Each scene shows the same named points in several views. A view is turned or mirrored, shifted and resized as a whole, has a little noise and may leave points out.
In the rows, zero is written as 128.

Scene 1
View 1
J_334: [116 115 144 136 162 109 113 149 116 130  87 122 136 126 103 141 131  86
 127  93 138 169 110 129 139 169 105 156 132 130 139 152 163 147 109 130
 110  94 129 115 110 123 174  95 147 157 125 167 132 151  75 142 122 155]
J_666: [ 99 112 158 120 162 118 110 139 115 122 102 127 151 142 103 147 117  83
 123 119 127 160 122 138 115 177  85 142 129 122 131 148 165 135 120 135
 134 101 147 119 108 131 154 110 150 158 113 161 110 163  80 113 137 154]
J_497: [ 92 113 125 141 172 123 119 148 103 116  85 127 174 147  86 151 143  89
 125 130 122 149 124 162 113 207  97 158 155 118 113 161 154 147 120 128
 134 106 162 122  92 113 150  99 134 162 110 152 122 153  75 114 141 151]
J_293: [109 118 162 114 150 116 122 131 118 129 100 104 128 125 115 145 123  99
 128  98 127 163 108 124 120 134 104 140 131 154 151 137 154 125 121 131
 106  92 125 138 133 131 152 112 155 149 132 159 122 145  87 131 128 147]
J_596: [ 84 123 152 123 162 122 115 135 122 117  93 127 149 142 105 144 128  89
 122 124 120 147 122 147 126 160  89 128 142 136 132 150 143 122 127 127
 127  91 141 137 107 132 144 106 149 160 119 151 109 161  92 121 148 137]
J_883: [ 82 118 141 133 177 107 108 131 136 115  86 120 133 143 114 122 141  99
 121 113 115 149 107 152 139 120 113 119 141 170 139 146  91 100 120 120
 103  87 145 140 108 142 124 106 152 146 137 141 111 153 100 140 147 121]
J_341: [ 66 137 166 144 140 139 135 100 139 102  93 106 121 132 138 141 123 117
 143 110  85 135 120 134 131 116  79 102 152 147 157 137 125  84 137 133
 121 111 116 149 130 169 107  90 153 149 140 129  82 177 137 124 176 126]
J_629: [ 86 135 121 184 165 130 138 123 115 104  65 113 139 131 115 140 153 112
 144 109  97 141 116 152 131 169 114 136 178 141 127 160 117 116 127 126
 111 112 135 133 102 137 130  72 134 157 139 127 119 162 114 143 160 129]
J_277: [106 120 147 138 164 126 128 128 108 124  90 109 141 128 111 148 135 100
 134 112 116 154 115 138 108 164 112 149 151 144 128 148 149 131 127 133
 116 105 141 135 117 127 148 100 142 156 128 148 122 149  91 127 138 143]
J_792: [ 71 125 122 173 165 133 131 124 113  98  74 117 159 149 109 145 146 109
 142 128  90 135 130 165 117 188  92 136 175 125 121 160 124 119 129 129
 130 125 156 129  94 139 115  81 128 156 123 124 104 167 109 118 170 135]
J_319: [119 126 149 153 135 126 142 120 108 122  87  91 122 112 125 152 124 114
 152  80 108 164 110 114 119 158 104 155 151 131 152 145 172 132 121 141
 109 121 111 128 137 138 152  84 142 148 139 147 123 153 101 136 137 155]
J_945: [108 119 132 155 169 124 133 126 105 122  80  99 138 128 113 143 145 112
 138 108 108 154 108 141 105 163 126 152 165 158 123 152 129 130 126 132
 102 113 146 134 115 126 136  96 135 148 136 138 129 143  96 133 135 135]
J_958: [111 104 146 125 173  89  92 145 128 129  95 119 131 137 107 124 129  85
 119  96 137 172 102 133 134 139 116 144 119 156 138 145 124 130 103 129
  99  91 145 113 108 131 155 115 155 142 132 160 127 147  72 144 120 144]
J_104: [116 111 129 143 123 105 132 136 119 122  91  89 116 119 116 141 133 120
 145  59 113 173 103 113 149 128 104 156 132 137 178 142 155 123 100 129
  95 120 105 121 150 136 149  89 148 134 146 154 125 142  88 152 131 166]
J_439: [101 107 152 110 152 106 107 140 124 128 101 111 134 135 108 138 124  95
 122  97 130 166 111 131 128 137  99 140 118 146 153 140 147 124 112 128
 111  95 133 127 127 130 152 116 155 143 128 161 117 147  77 130 130 153]
J_557: [115 114 150 127 162 115 120 128 111 127  95 101 133 130 115 145 128 102
 129 101 118 161 108 130 106 146 116 149 139 157 135 143 142 128 119 134
 107 106 141 133 125 130 144 111 148 143 132 148 122 143  86 127 130 145]
J_143: [ 57 128 133 121 173 129 119 155 123 109  85 147 175 155  83 147 157  85
 110 147 122 130 130 178 146 174  79 116 156 133 125 157 129 116 135 104
 135  62 148 156  93 112 138  99 145 176 110 154 110 159  96 119 161 130]
J_602: [116 129 142 149 175 131 138 125 102 128  77 105 137 119 111 148 148 104
 134 113 117 149 106 137 103 167 134 152 170 161 117 151 141 135 134 128
 103  94 139 148 112 116 152  96 138 161 135 145 139 141  98 133 128 132]
J_618: [ 94  98 147  98 142  99 105 144 130 125 108 108 133 145 108 135 120  97
 118  88 124 168 112 133 138 116  88 135 106 145 168 135 138 115 103 124
 110  98 135 125 138 136 137 122 159 133 127 159 107 143  76 128 136 158]
J_131: [ 95 113 113 149 172 113 119 146 112 115  77 118 155 143  95 138 157 101
 126 109 119 153 113 156 131 168 116 151 155 145 128 157 123 132 111 119
 109 102 152 130 106 116 142  97 138 153 129 146 132 141  82 137 136 143]
J_11: [ 66 129 111 163 163 125 123 153 120 100  69 138 166 148  89 143 160  92
 129 120 115 138 127 169 160 195  83 132 166 111 132 166 135 126 117 112
 130  92 140 130  89 123 143  72 136 169 119 146 115 167  98 136 164 142]
J_518: [103 114 163 122 171 128 118 119 110 124 101 106 148 142 116 149 116  98
 129 130 110 151 121 142  80 165 104 143 143 149 117 142 142 126 133 144
 127 114 164 131 111 138 133 120 143 148 119 141 107 155  89 106 140 138]
J_419: [ 94 118 142 134 124 136 143 124 111 114  96  95 140 129 113 158 124 120
 143  96  99 153 125 132 117 156  79 147 145 121 162 141 172 121 121 134
 126 126 121 135 145 138 131  93 142 144 129 143 104 155 101 115 154 164]
View 2
J_439: [158 161 135 130  95 171 138 155 120 135 138 122 119 136 159 108 138 134
 157 156 125 109 129 127 131 106 173 180  77 126 157 122 143 124 144 145
 105 146 156 136 168 150 102 136 118 143 167 135  59 117 130 138 138 117]
J_596: [168 116 132 117 114 154 139 161 106 124 119 109 128 128 157 124 140 105
 138 130 109  85 139  98 137 118 139 163 105 104 168 126 127 130 118 129
 120 148 147 152 152 148 102 137 116 160 155 121  95 112 148 152 143 112]
J_131: [166 124 134 146 121 126 129 157 107 132 127 108 142 130 123 136 130 127
 155 123 124 109 108 115 139 133 115 175 105 126 172 117 131 168  99 143
 147 137 173 132 188 143 130 146 105 165 147 139  71  88 122 160 156 129]
J_618: [163 175 129 129 108 174 141 151 122 133 147 114 109 136 153 103 158 133
 152 168 125 111 134 129 137  86 192 192  68 126 159 103 160 117 152 130
  90 159 163 133 175 157  90 147 125 136 180 136  55 124 124 118 145 115]
J_104: [165 188 138 148 136 182 119 128 113 132 133 117 119 122 142  86 147 174
 150 183 124 152 115 155 126  85 152 179  98 165 157 132 159  93 165 119
 143 140 164  93 192 136 114 120  98 108 181 144  47 104  85 165 136 141]
J_945: [157 143 117 152 108 130 123 147 112 137 108 119 139 135 139 113 129 131
 144 128 103 114  97 144 143 138 128 154 129 142 162 126 137 154 109 122
 166 115 172 122 156 134 116 133  94 160 123 125  73  96 120 181 139 142]
J_883: [146 134 121 156 103 128 133 160 102 133 117  94  92 117 127 133 178 136
 138 117 100 102 124 106 161 106 172 158 113 114 179  82 157 175 134 114
 144 160 171 128 146 164 101 147 110 186 164 131  89 113 121 147 131 116]
J_602: [170 131 120 153  85 133 119 150 109 136 113 123 136 141 164 120 117 146
 147 126 105 105 103 133 136 150 129 141 131 140 153 138 116 147  99 138
 165 107 161 135 150 137 114 129  98 167 125 127  63  95 116 202 126 142]
J_277: [164 135 128 133 108 149 129 151 112 130 115 122 139 136 160 110 125 123
 143 138 111 104 114 131 131 132 131 157 116 132 156 139 126 131 115 131
 143 122 157 137 157 135 112 129 102 150 136 124  73 101 133 177 134 130]
J_11: [189  84 152 119 173 129 131 160  89 114 116  86 148 103 119 147 137 110
 136 114 121  97 138  69 133 125  69 175 120 103 190 135 121 143  92 128
 150 165 152 148 190 137 137 129 103 156 173 133 115  83 128 165 167 114]
J_334: [158 145 158 129  95 176 133 154 108 134 133 124 140 130 156 121 113 136
 177 149 140 121 127 118 121 120 133 177  84 126 158 162 121 127 136 172
 131 133 154 129 183 141 137 116 106 139 165 146  65 102 134 165 133 122]
J_629: [166 117 127 146 155 123 120 145  94 123  94  98 132 108 117 123 146 132
 120 116  95 115 109 118 148 123  95 147 151 133 182 126 138 151 114  97
 188 141 165 118 159 135 127 122  82 157 142 123 109  89 113 189 141 138]
J_319: [170 162 134 130 129 177 123 129 113 129 112 131 135 130 163  81 126 146
 136 170 103 136 114 155 121 106 133 154 121 157 151 158 136  85 149 111
 153 120 152 110 163 124 115 110  88 116 147 124  70 102 111 188 126 142]
J_293: [163 162 131 138  88 171 133 152 116 134 131 125 114 137 175 103 136 143
 148 156 113 109 127 135 133 113 175 163  96 135 151 126 141 113 141 137
 121 131 153 132 154 147  96 131 115 144 162 130  57 116 121 165 129 124]
J_419: [188 154 118 111 161 169 129 137 122 118 118 118 144 136 162  78 135 117
 118 175 101 115 123 142 121 104 131 171 116 144 161 136 141  73 130  89
 121 136 153 133 165 124  91 131 103 115 149 110  79 106 121 168 156 133]
J_143: [202  75 135 116 132 120 141 179  93 109 127  84 129 121 154 158 143 104
 131 102 115  59 153  50 141 137 112 167 108  84 180 106 114 148  70 133
 117 168 139 179 168 158  98 151 129 185 174 123 104  97 138 160 167 104]
J_666: [158 128 140 100 109 171 144 158 117 127 125 128 149 137 164 114 119  89
 151 141 123  93 131 109 122 123 136 178  88 105 162 150 122 119 126 151
 101 138 146 156 160 139 109 128 115 144 144 126  89 114 170 142 144 111]
J_792: [171 101 119 119 174 117 133 150 105 119  95 100 155 120 114 116 140  82
 110 114  91 101 109 111 140 129  81 161 150 116 189 122 133 152  98  89
 158 145 165 141 157 127 118 136  88 159 123 112 123  91 145 162 162 128]
J_497: [174 100 140 111 129 137 140 164 113 126 124 122 178 141 141 131 102  83
 151 124 134  90 115 103 123 148  85 182 101 110 167 149 111 152  83 161
 122 132 157 158 186 129 132 138 106 156 127 126  89  90 161 157 169 122]
J_341: [172 139 107 122 161 154 128 145 105 112  88  90  88 109 149  89 194 122
  85 140  55 103 138 119 156  84 165 136 155 122 176  98 162  95 156  40
 147 166 147 130 109 144  67 124  97 148 164  96 125 126 122 169 124 120]
J_518: [150 137 109 114  99 147 143 157 128 138 110 131 144 151 159 104 127  80
 134 136  98  87 111 138 137 133 152 162 114 118 155 129 130 141 117 124
 115 122 163 155 132 136  94 143 106 162 108 108  87 118 173 148 141 122]
View 3
J_319: [136 123  92 101 135 135 141 134 121 131 151 112 132 129 119 110 135 140
 120 171 128 162  99 151 123 138 149 149 124 144 127 112 134 108 115 157
 123  92 105  81 108 146 151 168 115 135 122 124 142 118 143 152 176 111]
J_11: [138 131 110  69 143 140 147 108 128  98 158 131 162 150 137 142 143 151
  98 120 107 119 154 120 158 133  93 143 114  95 122 105 124 104 128  92
 108 113 143 139 130 113 152 160 139 122 162  80 121 123 186 153 143 107]
J_596: [124 111 114  92 150 154 129 123 147 139 134 126 153 141 135 132 131 131
 123 119 105 125 153 115 145 142 118 136 128 108 123 102 146 114 116 107
 119 104 123 115  95 128 148 159 142 131 132 109 128 112 137 151 143 121]
J_792: [141 127 101  61 141 124 137 111 123 107 144 150 164 134 120 144 126 154
 130 151  95 140 162 115 161 119 100 152  87 110 105 110 136  98 124  97
 111  80 115 151 122 107 146 169 109 140 138 106 135 104 174 171 141 119]
J_277: [119 116 100  97 140 143 135 124 123 133 150 128 149 140 133 118 131 140
 129 140 114 153 130 123 150 144 132 137 115 131 126 102 141 110 125 119
 111  95 119 109  85 138 153 163 122 135 121 123 132 112 141 147 157 119]
J_143: [136 116 124  83 149 154 122 116 138 140 140 132 157 154 141 149 132 140
 112  94  89 108 170 104 158 142 113 132 122  90 120  93 142 120 117  80
  94 120 147 148  99 110 160 158 151 109 141  99 114 108 166 144 138 117]
J_497: [116 122 119  63 132 145 143  95 124 108 166 133 173 143 148 123 150 138
 111 118 118 147 152 130 186 149  98 125 102  97 133  95 137 113 147  97
 103  95 130 137  77 136 156 164 129 127 152 111 135 121 137 150 151 119]
J_518: [111 102 107  85 142 145 123 120 139 143 133 140 162 131 134 123 123 131
 146 140 102 155 155 114 164 142 128 132 106 119 119 101 159 110 126 117
 117  81 104 119  64 135 146 168 121 143 115 136 138 102 105 158 146 133]
J_104: [124 137  97 120 153 133 150 147 111 126 143 122 130 135 120 109 155 118
 113 139 118 143  92 152  88 152 151 153 130 138 152 123 121 100 108 177
 129  88 109  61 129 166 161 153 123 142 118 121 139 127 158 137 172 110]
J_945: [120 118  89 105 143 132 142 129 107 124 156 146 154 138 133 121 127 151
 139 146 110 166 123 114 148 144 133 141 101 144 127 111 133 101 125 118
 102  86 117 114  90 138 161 163 113 145 109 127 124 105 162 149 154 120]
J_602: [121 110  89 111 134 142 135 130 105 132 167 134 148 146 139 116 121 160
 136 149 121 168 116 111 158 150 143 132 108 150 127  99 141 110 125 108
  92 103 128 114  76 135 162 167 121 128 111 127 114 104 157 143 160 119]
J_334: [103 118 105 107 140 159 154 120 131 115 161 114 154 148 148 104 151 128
 109 128 135 149 115 135 141 159 122 131 136 127 151 105 131 111 133 132
 123 107 129  82  86 157 151 154 145 135 137 105 125 132 129 138 161 113]
J_557: [107 112 104 113 147 146 134 132 124 146 141 134 151 139 137 113 131 124
 140 129 113 156 127 119 141 155 142 132 121 136 138 106 146 112 120 133
 114  87 112  96  71 152 158 157 126 141 105 135 129 108 122 141 155 125]
J_293: [115 112 107 120 150 152 131 141 135 153 133 119 138 141 133 115 137 120
 126 128 114 141 121 126 121 154 150 137 137 133 137 106 141 113 111 142
 118 100 116  82  86 152 155 158 137 131 110 128 129 113 126 140 158 120]
J_618: [106 124 122 118 165 151 134 142 143 150 114 131 146 142 133 120 154  94
 122  93  98 117 137 126  99 160 136 140 140 109 154 117 140 110 104 155
 132  85 108  79 101 163 157 145 144 141 112 122 136 120 120 135 145 124]
J_958: [ 86 111 105 126 164 158 153 134 136 118 142 142 165 155 152 108 145 115
 131 106 119 139 130 107 124 165 121 131 135 134 157 116 135 102 119 129
 127  94 122  78  85 165 156 143 147 157 113 113 114 121 130 134 136 125]
View 4
J_945: [184 118 132 114 110 107 140 143  78 193 152 134 141 163 127  89 149 128
  90  77 139 127 143 148 104 147 138 106 142  90 139 128 102 129 125 112
 120 138 133 160 110 104  94 127 110 171 124 129  91 103 103 130 116  94]
J_11: [155 124 144 149  90 156  98 173  80 175 180 109 172 134 113 138 172 116
 100  84 101  82 193 180 105 118 140  91 158 109 116 140 159 160  94 134
 107 168 137 148 134  96  97 107 129 196 161 120 107 163 102  95 136 158]
J_666: [159 113  87 113  64 135 138 151  81 128 145 131 148 139 146 130 153 160
 116 104 105 120 172 150 156 120 139 103 140 115 148 148 119 117  87 148
 101 142 125 163 138 113 119 124  71 155 124 144  92 121 100  81  97 143]
J_629: [166 122 157 120 126 114 117 162  89 195 166 125 165 166 126  99 166 108
  87  82 151  98 173 166  84 143 137 116 145 108 120 126 110 145 125 113
 123 148 138 146 112  97  97 109 144 208 157 122 111 133 119 121 127 118]
J_104: [146 106 108 137 135 124 141 171  92 155 109 124 167 142 105  67 136 122
 106 112 128 136 161 131 113 159 124 127 155 137 110  93  78 118 103 131
 164 115 127 102 115 139 134 121  70 100  85  92 109  93 143 126 151  97]
J_341: [133 147 101  83 175  90 157 190 105 152 112 139 160 180 113  66 192 103
 117 150 190 122 180 166 128 117 118 165 118 141 123 124  83 137 154 133
  97 143 136 120 139 105 134 113 127 205 170 137 116 153 165  98 119 142]
J_131: [174 122 128 132  95 137 128 163  69 190 167 124 141 154 119 111 145 135
  91  70  91 106 157 154 108 140 138  91 149  82 126 135 133 137 110 127
 109 157 128 156 125 100  98 131 119 152 121 122  88 118  91 119 135 116]
J_277: [182 121 109 111  91 117 135 143  78 165 142 132 147 146 126 104 154 134
 100  90 133 131 151 150 127 129 140 106 144 105 145 139 105 125 107 121
 115 132 129 158 122 114 102 127  87 166 125 132  93 110 109 115 106 113]
J_293: [173 127  79 107 107 119 153 160  80 144 116 135 136 141 105  89 150 144
 102 112 123 147 157 137 141 131 128 117 141 118 139 134  91 117 107 125
 112 129 125 130 133 133 121 141  76 125 121 128  86  98 127 113 121 102]
J_596: [164 131  93 106  92 130 137 165  81 147 143 128 144 144 120 118 167 140
 107 106 112 116 175 160 141 114 135 111 135 111 140 149 123 128 107 136
  86 155 126 149 142 109 114 128 102 171 150 144  93 132 112  91 112 140]
J_497: [176 116 129 132  51 146 116 137  69 167 176 122 153 140 143 139 152 150
 111  73  92 103 159 161 133 123 149  75 149  89 144 150 150 137  86 139
 108 154 128 188 129  93  94 116  88 179 119 139  96 137  73  93 104 145]
J_602: [209 129 124 109  93 110 135 131  70 190 147 131 138 142 111 102 152 128
  80  73 144 140 141 148 110 136 145  96 148  92 148 145 103 132 111  97
 110 128 131 158 109 116  80 136  97 177 139 132  85  96 105 135 108  87]
J_334: [175 100 100 132  70 147 127 152  83 142 146 117 155 117 126 124 140 151
  96  86  93 123 175 139 124 139 139  96 159 118 135 136 110 114  77 129
 128 133 122 134 119 138 112 133  73 120 119 121  87  86 107 112 121 107]
J_143: [173 157  94 121  87 151 122 178  65 169 164 117 139 133  90 141 184 125
 100  98  87  98 182 178 140  90 138  88 140  92 131 162 169 165 108 136
  57 185 131 155 161  93  92 134 125 194 177 141  90 169 100  86 126 165]
J_439: [162 118  73 111  99 129 152 171  80 139 122 132 135 143 118  96 146 153
 107 109  92 134 163 136 146 132 129 111 139 114 135 132 103 116 104 140
 110 141 123 134 138 130 131 142  79 110 111 127  81 101 116 105 129 114]
J_419: [152 129 114 123 119 114 135 147  85 151 110 131 172 150 117  80 160 117
 135 130 159 137 148 152 141 124 134 121 147 134 133 113 102 134 105 144
 140 113 128 151 132 109 123 101  56 162  97 114 126 144 128 100 114 140]
J_792: [151 126 160 121 109 118 118 154  86 188 171 127 164 178 148 109 173 117
 111  88 145  85 166 177 105 128 143 109 136 101 129 132 134 148 124 137
 111 158 140 177 123  71  98  98 133 226 146 139 115 163 100  98 105 152]
J_557: [182 124  87 102  93 108 156 148  75 161 130 139 129 156 129  90 145 148
 102  98 122 144 140 138 141 135 134 111 135  99 147 139  96 112 115 126
 109 135 122 157 125 122 114 141  81 137 112 135  80  93 108 118 111  98]
J_883: [156 136  87 100 140 114 157 203  84 174 146 135 126 176 113  89 162 132
  83  95 102 106 174 147 112 136 120 127 122  93 118 140 108 129 144 124
  75 174 130 127 136 107 121 148 157 153 162 138  75 114 125 117 139 112]
J_518: [174 128  93  89  89 100 153 141  80 157 140 142 131 170 156 102 157 156
 115 101 134 130 144 151 150 124 139 114 121  93 159 151 104 114 122 139
  90 142 125 187 132  98 111 129  88 180 121 161  83 118  94  98  84 126]
J_958: [162 104  75 112  90 133 151 183  85 148 148 130 124 151 134 103 136 167
  85  83  69 117 174 130 129 148 126 111 140 101 128 138 100 105 108 131
 106 154 120 129 126 132 129 156 109 102 118 132  67  74 105 114 133  96]

In a view up to two points have been moved. Name them for each view, in the order of its rows, or write none.
view 1 | J_557
view 2 | none
view 3 | J_143
view 4 | none
